Each row is a point on a tangle of strands that fork, close into loops and nearly touch. The rows are in no order.
Points whose rows are less than 132 apart are linked; no others are. Some points are linked to none.
j921: [-2, -11, 85, 15, 10, 21, 28, 12, 53, 4, 2, 23, 54, -16, 26, 9, 5, -16, -12, 28, 11, -28, 8, 42, 2, 20, -4, 32, 6, -26, -17, 29, 16, 3, 29, -27, 68, 32, 15, -24, -10, 5, 28, -31, 3]
j207: [-9, 2, 76, -32, 5, 38, 11, 38, 62, -13, 5, 17, 59, -32, 23, 0, 7, -17, -7, 10, 14, -45, 5, 42, 5, 6, -9, 28, 17, -21, -22, 11, 62, 33, 17, -18, 36, 30, 23, -14, -26, 18, 15, -55, 7]
j183: [2, -5, -19, 14, -8, -5, -24, -18, 8, -23, -4, 6, -21, -5, -3, -41, -4, 18, -54, -25, -35, 31, 4, 37, -8, -31, -35, -11, -54, 28, -17, -6, -45, 16, -25, 19, -22, -47, 23, 16, -9, -12, 25, -21, 6]
j425: [6, -17, -1, 14, 4, -16, 31, 8, -42, 34, -12, -12, -12, 15, -8, 42, -3, -15, 25, 4, 7, 9, -4, -26, 1, -11, 29, -23, 9, 14, -9, 22, -10, -13, 64, -20, 13, 15, -9, -26, 34, 4, 19, 18, -21]
j358: [-10, 3, -43, -36, 8, 39, 2, 56, -27, 14, 42, -46, -2, 17, 3, 29, -34, -25, 56, 30, 29, -54, -26, -43, -10, 13, 42, 20, 66, 16, 31, 4, 55, -11, -24, -27, -14, 54, -16, -15, -14, 8, -57, 20, -22]
j469: [9, 15, -6, 81, -28, -25, 15, -59, 23, -10, -50, -19, -35, 56, 25, 3, -29, -3, -21, 22, 9, 45, -3, -16, -2, -23, 2, 40, -44, -18, 37, 6, -65, -43, -51, 6, 35, -38, 29, -4, 16, -31, -19, 32, 1]
j379: [15, -7, 52, -27, 21, -26, 4, 5, 6, 7, 0, 15, 22, -44, -23, 18, 28, -6, -20, -47, 4, -24, 20, -5, 29, -7, -4, -30, -2, 38, -57, -6, 58, 35, 62, -4, -24, -5, 8, -28, 38, 32, 32, -55, 9]
j522: [3, 3, -41, -89, 3, 35, -1, 39, 3, -13, 27, -19, 19, -13, 19, -19, -18, 4, -49, -5, 5, -24, -13, 2, 11, -43, -4, -27, 14, 52, -20, -25, 62, 56, -26, -6, -30, 8, 20, -16, -6, 1, -10, -36, 15]
j148: [3, -15, -1, -21, 17, 6, 2, 5, 7, 1, -1, 18, 20, -18, 0, -23, 11, 16, -46, -34, -18, 12, -3, 28, 0, -25, -16, -40, -38, 28, -50, -5, 4, 44, 45, 4, -6, -19, 5, -14, 10, -3, 43, -33, 26]
j84: [-7, -63, -11, -8, 30, 26, 10, 19, -15, 48, 14, 9, 10, -5, 16, -27, 6, 39, 9, 21, -13, 12, 0, 27, -22, 27, 2, -28, 9, -13, -10, 10, -34, 7, 41, -28, 53, 18, -36, -10, -17, -8, 36, 34, -18]
j129: [-10, -57, -12, -55, 39, 54, 16, 52, -3, 40, 44, -19, 24, -21, 5, -24, 2, 17, 40, 36, 14, -49, -10, 9, -22, 47, 17, -3, 59, -6, -9, -5, 37, 13, 28, -41, 43, 48, -56, -29, -19, 15, 0, 17, -24]
j972: [2, -25, -29, 10, 6, 1, -4, -7, -7, 4, -9, 3, -8, 8, 8, -24, -3, 20, -40, -16, -27, 33, -9, 31, -12, -32, -12, -27, -38, 20, -22, 10, -46, 15, 18, -3, 9, -22, 8, -5, -2, -18, 44, -7, 7]
j732: [20, 29, 18, 40, -30, -42, -22, -20, -35, -9, -6, -27, -67, -2, 2, 38, -12, 2, 43, 26, -2, -1, 61, -31, 29, 13, 31, 37, 31, 2, 45, 20, -16, -54, -77, 4, -36, -12, 17, 18, -13, 1, -68, 36, -41]
j294: [-32, -40, -11, -61, 25, 72, -2, 40, 34, 8, 20, 15, 52, -4, 28, -49, -5, 23, -4, 19, 1, -21, -24, 43, -27, 12, -12, -5, 19, -23, 0, -10, 15, 34, 7, -15, 48, 30, -16, -4, -54, -2, 20, -5, 13]
j49: [4, 37, -27, 55, -16, -46, -3, -48, -16, -27, -43, -9, -43, 35, -13, 15, -6, -4, -14, -29, -15, 52, -8, -26, 5, -40, -10, 3, -51, 12, 9, -3, -46, -30, -14, 20, -21, -44, 20, 4, 15, -7, 7, 4, 5]
j433: [20, -55, -62, -66, 32, 37, 22, 28, -13, 21, 21, -14, 27, -49, 14, -48, 13, 55, -44, -29, -8, -4, 8, 29, -8, -21, -5, -72, -13, 38, -68, -16, -6, 71, 60, -15, -3, -13, -21, -22, 24, -8, 32, -15, 13]
j621: [14, -47, -2, -75, 57, 20, -30, 33, 3, 9, 30, -11, 16, -43, -20, -34, 37, 29, 22, -3, 18, -58, 16, 6, 10, 53, 2, -19, 42, 18, -40, -31, 63, 29, 26, -31, -11, 2, -49, -29, -5, 50, 3, -16, -11]
j966: [-8, 12, 45, 72, -15, -32, -41, -47, 26, -26, 4, 69, -14, -16, -27, -28, 38, 9, 0, -6, -21, 13, 18, 33, -3, 64, -42, 26, -31, -51, 11, -5, -38, -42, -32, 49, -14, -29, -26, 47, -22, 0, -13, 9, 12]
j992: [-12, 11, -78, -26, 8, 32, 8, 32, -48, 23, 26, -55, -16, 49, 14, 22, -45, -7, 50, 41, 17, -16, -34, -55, -17, 0, 39, 15, 47, 7, 49, 4, 12, -18, -32, -21, 2, 45, -18, -12, -14, -12, -51, 51, -24]
j452: [11, -1, 51, 30, -1, -37, -39, -5, -6, -3, 2, 25, -33, -36, -24, 5, 27, 11, 15, -5, -14, -3, 46, 15, 25, 44, 6, 10, 11, -6, 1, 0, -3, -29, -26, 19, -29, -18, -8, 15, -8, 23, -8, 5, -19]
j589: [9, 52, 77, 64, -24, -47, -7, -50, 38, -42, -25, 22, 4, -19, -15, 26, 30, -38, -23, -9, 17, -9, 22, 9, 21, 10, 13, 33, -26, -12, -6, 4, -2, -33, -16, 32, -23, 3, 27, -4, 28, -3, 4, -40, 21]
j934: [29, 38, 75, 59, -43, -36, -27, -56, 42, -39, -1, 26, -28, -38, -4, 3, 35, -23, -11, 11, 3, -13, 52, 21, 24, 37, 9, 56, -10, -37, 12, 23, -13, -33, -55, 43, -32, -12, 14, 6, -1, -18, -17, -12, -1]
j82: [-25, -41, -46, -26, 27, 29, 0, 12, -15, 22, 20, 20, 24, 19, -6, -32, 3, 27, 13, 12, -5, 12, -40, 10, -39, 22, -7, -33, 11, -24, 3, -16, -23, 4, 31, -8, 27, 19, -52, 12, -24, -6, 16, 36, 5]
j464: [1, 16, 6, 87, -25, -12, -1, -71, 33, -28, -40, 8, -22, 34, 9, -22, -3, -9, -42, 6, 7, 38, -4, 15, -16, -12, -14, 42, -65, -18, 13, 6, -82, -32, -45, 23, 29, -35, 17, -1, 9, -30, 8, 0, 11]
j279: [11, 54, 10, 50, -14, -59, -6, -47, -5, -26, -45, -15, -22, 21, -16, 42, 2, -32, -12, -31, 0, 21, 3, -36, 19, -37, 8, 9, -37, 20, 3, -3, -14, -28, 0, 24, -35, -19, 37, -6, 36, 3, 3, -13, 15]
j681: [2, 29, -105, -7, -14, -5, 9, -17, -33, -12, -25, -30, -28, 52, -18, -8, -19, 3, -18, -50, -14, 57, -51, -45, -12, -79, -22, -41, -34, 24, 10, -19, -32, 10, 2, 7, -40, -40, 9, 13, 19, -21, 9, 8, 13]
j443: [12, 29, 39, 22, -34, -29, -25, 4, -9, -19, 5, -19, -40, -17, 2, 45, -8, -13, 43, 19, 9, -32, 52, -17, 34, 21, 29, 45, 41, -8, 42, 27, 19, -33, -75, -8, -40, 10, 22, 17, -16, 8, -64, 2, -29]
j799: [24, -39, -87, -90, 18, 48, 20, 35, -24, 16, 32, -40, 17, -36, 23, -43, -12, 38, -50, -12, -5, -14, -1, 14, -6, -40, 2, -62, 3, 62, -50, -18, 10, 66, 17, -17, -11, 2, -9, -32, 21, -16, 15, -9, 9]
j767: [19, -8, 31, -8, 7, -21, -12, 24, -24, 8, 11, -23, -37, -30, -17, 34, -6, -6, 21, -6, 2, -29, 41, -17, 31, 5, 27, -4, 39, 40, -9, 21, 32, -8, -16, -22, -30, 0, 12, -19, 10, 31, -12, -20, -36]
j341: [-24, 48, 17, 28, -11, -23, 5, -9, 14, -16, -14, 33, 43, 36, -11, 50, 11, -30, 33, -2, 15, 10, -37, -35, -14, 23, -19, 3, 12, -50, 36, -5, 14, -16, 32, 16, -1, 36, -8, 38, 0, 1, -27, 7, 40]
j877: [1, -67, 4, -15, 25, 37, 40, 29, -14, 64, 15, -15, 17, -21, 32, -14, 2, 23, 10, 20, -7, -7, 13, 35, -16, 8, 16, -22, 9, -3, -28, 34, -32, 18, 67, -48, 77, 25, -18, -43, 6, -15, 49, 17, -26]
j788: [8, 14, 55, 26, -9, -36, -27, 4, -4, -9, 10, 17, -14, -18, -19, 37, 15, -5, 45, 13, 3, -23, 44, -9, 23, 58, 12, 17, 44, -17, 27, 4, 19, -37, -28, 7, -26, 10, -11, 23, -14, 19, -48, 8, -14]
j337: [-8, 18, 61, 41, -16, -17, -40, -25, 43, -24, 11, 60, 15, -15, -13, -12, 36, 2, 14, 17, -9, -1, 21, 35, 6, 73, -29, 34, -1, -64, 30, -9, -8, -31, -43, 35, -10, -1, -21, 51, -36, -3, -31, 9, 19]
j63: [-19, 17, -78, -73, -17, 31, 41, 23, -22, -1, -1, -25, 33, 15, -3, -4, -25, -27, -12, -19, 18, 8, -55, -33, -19, -81, 17, -35, -6, 25, -12, -26, 33, 50, 44, -2, -24, 20, 12, -4, 40, -19, 15, -6, 31]
j115: [21, 50, 49, 56, -22, -48, 6, -47, 12, -29, -41, -13, -13, 2, -11, 45, 3, -39, -30, -19, 15, 3, 21, -19, 31, -37, 26, 19, -36, 31, -18, 8, -7, -12, -7, 14, -24, -10, 48, -32, 54, -2, 13, -43, 17]
j309: [33, 18, 6, 25, -27, -41, -37, -23, -29, -14, -4, -25, -85, -19, -4, 9, -8, 10, 3, 5, -21, 11, 61, -2, 33, -10, 23, 21, -2, 22, 16, 11, -27, -32, -77, 16, -49, -35, 22, 8, -11, 3, -23, 24, -45]
j519: [2, 1, 62, 33, 8, -25, -27, -25, 31, -19, -1, 48, 4, -47, -18, -27, 33, 5, -35, -19, -20, -4, 25, 47, 8, 28, -21, 8, -42, -3, -36, -5, -8, -4, 6, 26, -11, -26, 4, 0, 4, 9, 41, -38, 5]
j820: [27, 30, 51, 21, -6, -25, 21, -12, 3, -8, -26, -28, -3, -3, 0, 50, -10, -41, -34, -14, 16, -13, 21, -14, 28, -49, 35, 11, -17, 48, -32, 29, 14, 6, 23, -21, -8, 2, 52, -48, 54, 4, 23, -45, 4]
j423: [-29, 43, -28, 8, -4, -13, 8, -4, -25, 4, -2, 14, 31, 55, -18, 53, -3, -26, 67, -4, 22, 7, -44, -69, -24, 28, -2, -4, 37, -41, 53, -19, 10, -24, 24, 21, -14, 41, -45, 44, -5, 4, -58, 41, 22]
j51: [-33, 0, 11, -52, 29, 34, -40, 31, 42, -28, 13, 47, 54, -9, -12, -35, 24, 8, -6, -17, 5, -24, -29, 22, -10, 32, -33, -13, 15, -29, -6, -44, 54, 32, 6, 17, -16, 4, -20, 24, -34, 25, 6, -27, 43]
j798: [-15, -46, 28, -18, 22, 49, 25, 44, 2, 45, 35, 3, 27, 1, 23, 3, -9, 15, 44, 49, 9, -31, 1, 18, -16, 51, 1, 10, 53, -23, 5, 22, 20, 2, 25, -45, 73, 46, -44, -9, -28, 10, -5, 21, -32]
j978: [-17, -2, 33, -4, 13, -1, -40, 3, 35, -25, 7, 51, 20, -27, -12, -40, 28, 13, -19, -20, -15, -5, -2, 43, 3, 34, -34, -4, -13, -21, -9, -28, 14, 12, -14, 27, -15, -19, -3, 32, -28, 15, 13, -28, 23]
j886: [-14, 17, -48, -90, -7, 38, 25, 38, -4, -13, 14, -15, 35, -1, 4, -3, -17, -28, -27, -17, 19, -19, -39, -23, -4, -61, 5, -27, 12, 34, -22, -28, 73, 59, 22, 5, -34, 29, 17, -7, 21, -2, 1, -34, 29]
j486: [8, -5, 15, -57, 15, -1, 12, 12, 6, 2, 3, 20, 32, -44, -12, -6, 26, 5, -49, -44, 5, -18, -3, 6, 18, -28, -20, -46, -13, 43, -64, -30, 69, 64, 58, 9, -24, -10, 9, -23, 30, 15, 25, -58, 30]
j747: [14, -46, -7, -36, 36, 14, -3, 7, 8, 14, 12, 11, 19, -57, 10, -47, 28, 57, -61, -42, -23, -2, 18, 46, 3, -11, -32, -55, -36, 42, -74, -13, -3, 65, 48, 0, 3, -36, 2, -16, 5, 0, 42, -39, 11]
j714: [7, 27, -66, 25, -10, -39, -27, -37, -39, -21, -19, -23, -65, 21, -23, -11, -5, 19, -8, -43, -40, 53, -4, -23, 9, -38, -23, -25, -37, 33, 9, -18, -46, -26, -46, 30, -62, -65, 4, 24, -2, -2, -7, 12, -12]
j532: [5, -54, 45, 16, 16, 26, 42, 18, -4, 55, 8, -19, 4, -10, 32, 8, -7, 7, 7, 33, -2, -9, 27, 27, -1, 13, 12, 10, 17, 3, -18, 52, -27, -1, 42, -62, 92, 25, 0, -44, 10, -9, 39, 13, -34]
j568: [-21, 16, -46, 7, 7, -18, 0, -3, -45, 14, -3, 5, -2, 46, -27, 35, -1, -8, 56, -2, 7, 22, -34, -60, -20, 17, 8, -22, 28, -15, 36, -24, -8, -30, 22, 16, -17, 23, -46, 26, -1, 9, -33, 52, 0]
j960: [15, 4, 61, 36, -35, 17, 24, -5, 48, 7, -4, -18, -2, 10, 51, 17, -34, -15, -8, 67, 23, -25, 42, 28, 9, 18, 14, 83, 14, -27, 30, 58, -10, -14, -54, -34, 67, 23, 45, -11, -5, -19, -21, 0, -27]
j860: [-11, 25, -33, 3, -12, -22, 32, -9, -21, 3, -34, 4, 18, 29, -20, 36, -6, -40, 9, -36, 17, 23, -46, -44, -13, -46, 11, -21, -19, 3, -4, -5, 13, 9, 73, 11, -12, 12, 11, -8, 49, -1, 27, -2, 29]
j287: [-16, 13, -101, -40, -10, 18, 29, 5, -33, 2, -16, -28, 5, 42, -6, -8, -25, -11, -8, -24, 4, 38, -62, -36, -24, -77, 11, -33, -17, 15, 9, -15, -12, 25, 25, -3, -19, -5, 6, 6, 28, -23, 14, 17, 17]
j928: [4, 31, -15, 36, -15, -29, 21, -15, -29, 8, -34, -39, -38, 53, 17, 54, -29, -14, 29, 21, 12, 27, 0, -57, 9, -19, 28, 19, 10, -1, 45, 15, -14, -43, -19, -5, 3, -5, 29, 4, 12, -7, -41, 36, -15]
j61: [-5, -32, 46, -6, 17, 16, -13, 26, 15, 17, 22, 28, 16, -16, 5, -5, 10, 17, 31, 36, -6, -23, 14, 28, 1, 59, -4, 8, 39, -25, 7, 4, 14, -7, -11, -21, 36, 22, -28, 7, -36, 28, -6, 9, -20]
j749: [-4, 13, -76, 8, -7, 6, 31, -2, -39, 22, -25, -57, -37, 78, 27, 25, -51, -1, 28, 30, 11, 41, -29, -58, -5, -42, 19, 5, 6, -10, 56, 5, -32, -25, -25, -15, 25, -7, 15, 1, 7, -25, -31, 61, -18]
j239: [16, -32, 35, 26, 4, -8, 42, 10, -25, 44, -10, -25, -18, 6, 10, 41, -9, -11, 9, 23, 12, 1, 22, -15, 8, -3, 28, 2, 16, 16, -13, 50, -19, -17, 50, -50, 56, 16, 9, -48, 39, -4, 22, 15, -33]
j740: [-10, 11, -98, -35, -2, 37, 35, 24, -48, 18, -2, -70, -20, 61, 22, 12, -54, -13, 31, 31, 17, 11, -47, -56, -12, -44, 37, 2, 23, 9, 47, 4, -3, -3, -23, -14, 3, 18, 12, -9, 5, -26, -28, 47, -15]
j88: [11, -8, 88, 25, -14, 23, 29, 12, 47, 8, 4, -7, 24, -15, 38, 22, -14, -21, -6, 47, 19, -37, 32, 37, 11, 20, 7, 59, 20, -13, -4, 57, 14, -4, -9, -40, 73, 33, 28, -27, -8, -4, 8, -26, -19]
j237: [-2, 4, -22, 6, -15, 3, -50, -27, 13, -31, 16, 17, -47, -11, -10, -66, 0, 25, -47, -25, -40, 24, 16, 39, -2, -14, -45, 2, -50, 14, -1, -15, -45, 4, -82, 44, -46, -64, 17, 41, -32, -12, 0, -11, -1]
j310: [-5, 45, 3, 15, -25, -36, -68, -23, 5, -45, 7, 23, -31, -22, -27, -18, 21, -7, -10, -45, -29, 4, 19, -4, 30, 10, -32, 1, -18, -5, 14, -40, 11, -12, -74, 61, -86, -49, 10, 54, -18, 9, -31, -13, 26]
j907: [15, 33, 86, 40, -43, -25, -22, -29, 52, -32, 8, 38, 10, -33, 5, 9, 33, -26, 8, 25, 5, -26, 43, 33, 24, 59, 0, 62, 9, -56, 25, 19, 13, -28, -50, 28, -13, 13, 9, 26, -20, -12, -35, -16, 10]
j220: [5, 10, -91, -5, 5, -23, -16, -11, -53, -6, -6, -25, -42, 22, -24, -12, -5, 22, -11, -43, -24, 48, -24, -34, -7, -46, -10, -57, -24, 40, -3, -17, -37, -2, -2, 17, -57, -42, -13, 14, 10, -1, 5, 15, -4]
j293: [-7, -3, -44, 0, 3, -20, 22, 3, -52, 28, -13, -8, -3, 22, -25, 29, 1, -15, 38, -15, 7, 22, -29, -43, -18, -14, 23, -39, 7, 4, 3, -5, -7, -7, 64, 1, -12, 17, -22, -1, 32, 8, 11, 31, -8]
j671: [2, 7, 43, 22, -22, 15, 2, -7, 43, -7, 1, 10, 8, 12, 32, 3, -16, -6, -8, 50, 6, 0, 9, 35, 0, 18, -4, 52, -6, -33, 33, 22, -22, -10, -42, -2, 46, 12, 28, 17, -31, -14, -6, 8, 3]
j208: [0, -44, -42, -73, 42, 37, -3, 49, -7, 20, 43, -24, 25, -22, -9, -31, 4, 12, 35, 17, 16, -43, -15, -1, -18, 26, 23, -15, 44, 17, -21, -21, 49, 20, 24, -25, 0, 32, -49, -32, -3, 23, -4, 7, -7]
j288: [-18, -14, 32, -23, 24, 24, -19, 32, 21, 1, 15, 33, 43, -8, -7, -5, 18, 6, 28, 14, 6, -26, -16, 13, -5, 57, -10, -5, 35, -30, 5, -19, 42, 10, 14, -3, 12, 24, -30, 12, -35, 27, -4, -4, 10]
j406: [-31, -6, -16, -42, 10, 36, 33, 37, -1, 9, 8, 17, 53, 10, -7, 1, -2, -24, 31, 4, 21, -14, -57, -12, -32, 0, 11, -15, 21, -28, 2, -20, 38, 20, 59, -6, 15, 43, -23, 4, 7, 0, 11, 9, 21]
j649: [9, 40, -4, 61, -25, -33, 21, -43, 1, -9, -46, -40, -35, 59, 35, 40, -38, -11, 13, 32, 14, 35, 6, -47, 10, -23, 20, 44, -13, -23, 54, 13, -27, -53, -49, -4, 20, -21, 39, 9, 16, -25, -55, 39, -2]
j895: [-6, -21, -26, 43, 10, -7, -3, -20, -16, 13, -16, 14, -19, 30, -4, -17, 2, 21, -11, -7, -17, 44, -15, 13, -21, -1, -19, -13, -34, -8, -2, 7, -71, -17, 16, -5, 31, -20, -10, 9, -10, -15, 25, 23, -7]
j266: [-24, 37, 28, 11, -18, -6, 43, 10, 10, 6, -17, 14, 60, 39, 3, 65, -6, -57, 40, 7, 36, -17, -41, -45, -19, 5, 4, 13, 19, -36, 30, 6, 40, -3, 68, 3, 18, 56, 10, 10, 27, -2, -14, -6, 30]
j735: [33, 0, 37, 22, -28, -32, -46, -21, -9, -17, 11, 5, -72, -49, -17, -9, 13, 14, -1, 4, -24, -3, 77, 20, 34, 28, 16, 30, 6, 5, 13, 12, -13, -29, -81, 33, -51, -37, 9, 19, -13, 8, -22, 16, -44]
j717: [-2, -12, -21, 61, -7, -13, -14, -42, -1, -10, -16, 14, -35, 28, -5, -33, 0, 24, -18, 1, -25, 47, 0, 24, -22, 3, -31, 11, -53, -12, 13, 6, -85, -33, -31, 17, 21, -43, -6, 23, -21, -19, 9, 24, -6]
j15: [15, -19, 50, 47, 3, -39, -23, -23, -4, -1, 0, 32, -29, -39, -19, -13, 26, 22, -9, 4, -23, 10, 40, 35, 13, 37, -7, 11, -22, 1, -14, 9, -35, -24, -1, 16, 2, -25, -11, 3, -6, 5, 22, 4, -22]
j889: [-7, -2, 13, 80, -9, -25, -30, -58, 8, -14, -1, 53, -27, 7, -22, -39, 19, 21, -8, -7, -30, 37, 12, 35, -17, 41, -45, 23, -48, -35, 10, 1, -76, -45, -32, 35, 3, -42, -24, 38, -29, -7, -5, 21, -6]
j485: [-30, 20, -8, -15, -13, 8, 43, 15, 1, 2, -20, 20, 53, 24, -10, 28, -3, -44, 21, -12, 28, 2, -60, -32, -25, -25, 8, -9, 0, -24, 5, -8, 33, 20, 80, 4, 11, 41, 7, 2, 34, -4, 21, -4, 40]
j134: [-12, 34, -52, 24, -18, 2, 1, -27, 3, -26, -28, -14, -13, 69, 10, 0, -34, 1, 5, 2, 0, 49, -46, -28, -15, -33, -23, 18, -22, -34, 56, -5, -37, -27, -50, 9, 11, -27, 21, 39, -26, -22, -22, 30, 16]
j422: [5, -36, 26, -47, 35, 12, -19, 25, 20, 9, 18, 6, 15, -49, 0, -35, 23, 33, -10, -12, -9, -27, 26, 36, 15, 22, -6, -19, 13, 14, -41, -15, 37, 35, 10, -15, 1, -8, -11, -14, -18, 34, 25, -31, -6]
j636: [2, 27, -34, 13, -20, -22, -51, -25, -12, -36, 1, 6, -56, -6, -22, -35, 0, 14, -24, -33, -40, 25, 14, 3, 15, -19, -32, -4, -31, 11, 11, -30, -26, -15, -88, 50, -69, -61, 12, 44, -25, -2, -18, -3, -1]
j191: [31, -36, -64, -98, 20, 38, -8, 38, -2, 6, 45, -48, 6, -45, 28, -41, -13, 35, -48, 0, -4, -39, 13, 16, 10, -21, -2, -33, 31, 73, -37, -19, 46, 60, -33, -26, -17, 8, -8, -43, -8, 7, -8, -26, -1]
j787: [21, 11, 49, -15, 5, -19, 29, 3, -3, 8, -11, -10, 16, -27, -14, 42, 4, -28, -27, -38, 10, -19, 13, -18, 28, -46, 16, -16, -8, 50, -54, 20, 43, 26, 59, -8, -14, 4, 32, -46, 54, 14, 34, -53, 11]
j89: [-36, -40, -48, -53, 21, 62, 22, 33, 0, 23, 20, 17, 56, 15, 7, -41, -7, 8, 19, 24, 13, -1, -56, 14, -48, 13, -1, -16, 15, -38, 6, -17, 0, 23, 41, -16, 46, 40, -45, 8, -20, -15, 21, 33, 9]
j720: [-7, -36, 50, -48, 31, 41, 10, 43, 41, 17, 22, -2, 45, -42, 15, -21, 14, 12, 12, 4, 9, -55, 14, 33, 5, 18, -3, 0, 36, -7, -38, 3, 59, 40, 32, -35, 44, 19, -14, -26, -27, 29, 21, -40, -15]

A tip is a point with one link. Name the tips that can be reached along the links from each point below, in the order of the rows.
j681 | j358, j310
j266 | j294
j621 | j671

A fork is a point with three links, a tip a point with one. Leave the first point through the second and follow the links. Name the first fork or tip that comes.
j15, j519 | j671
j88, j921 | j452
j747, j433 | j714
j886, j522 | j148
j358, j992 | j717
j469, j649 | j358
j425, j239 | j89
j717, j889 | j115
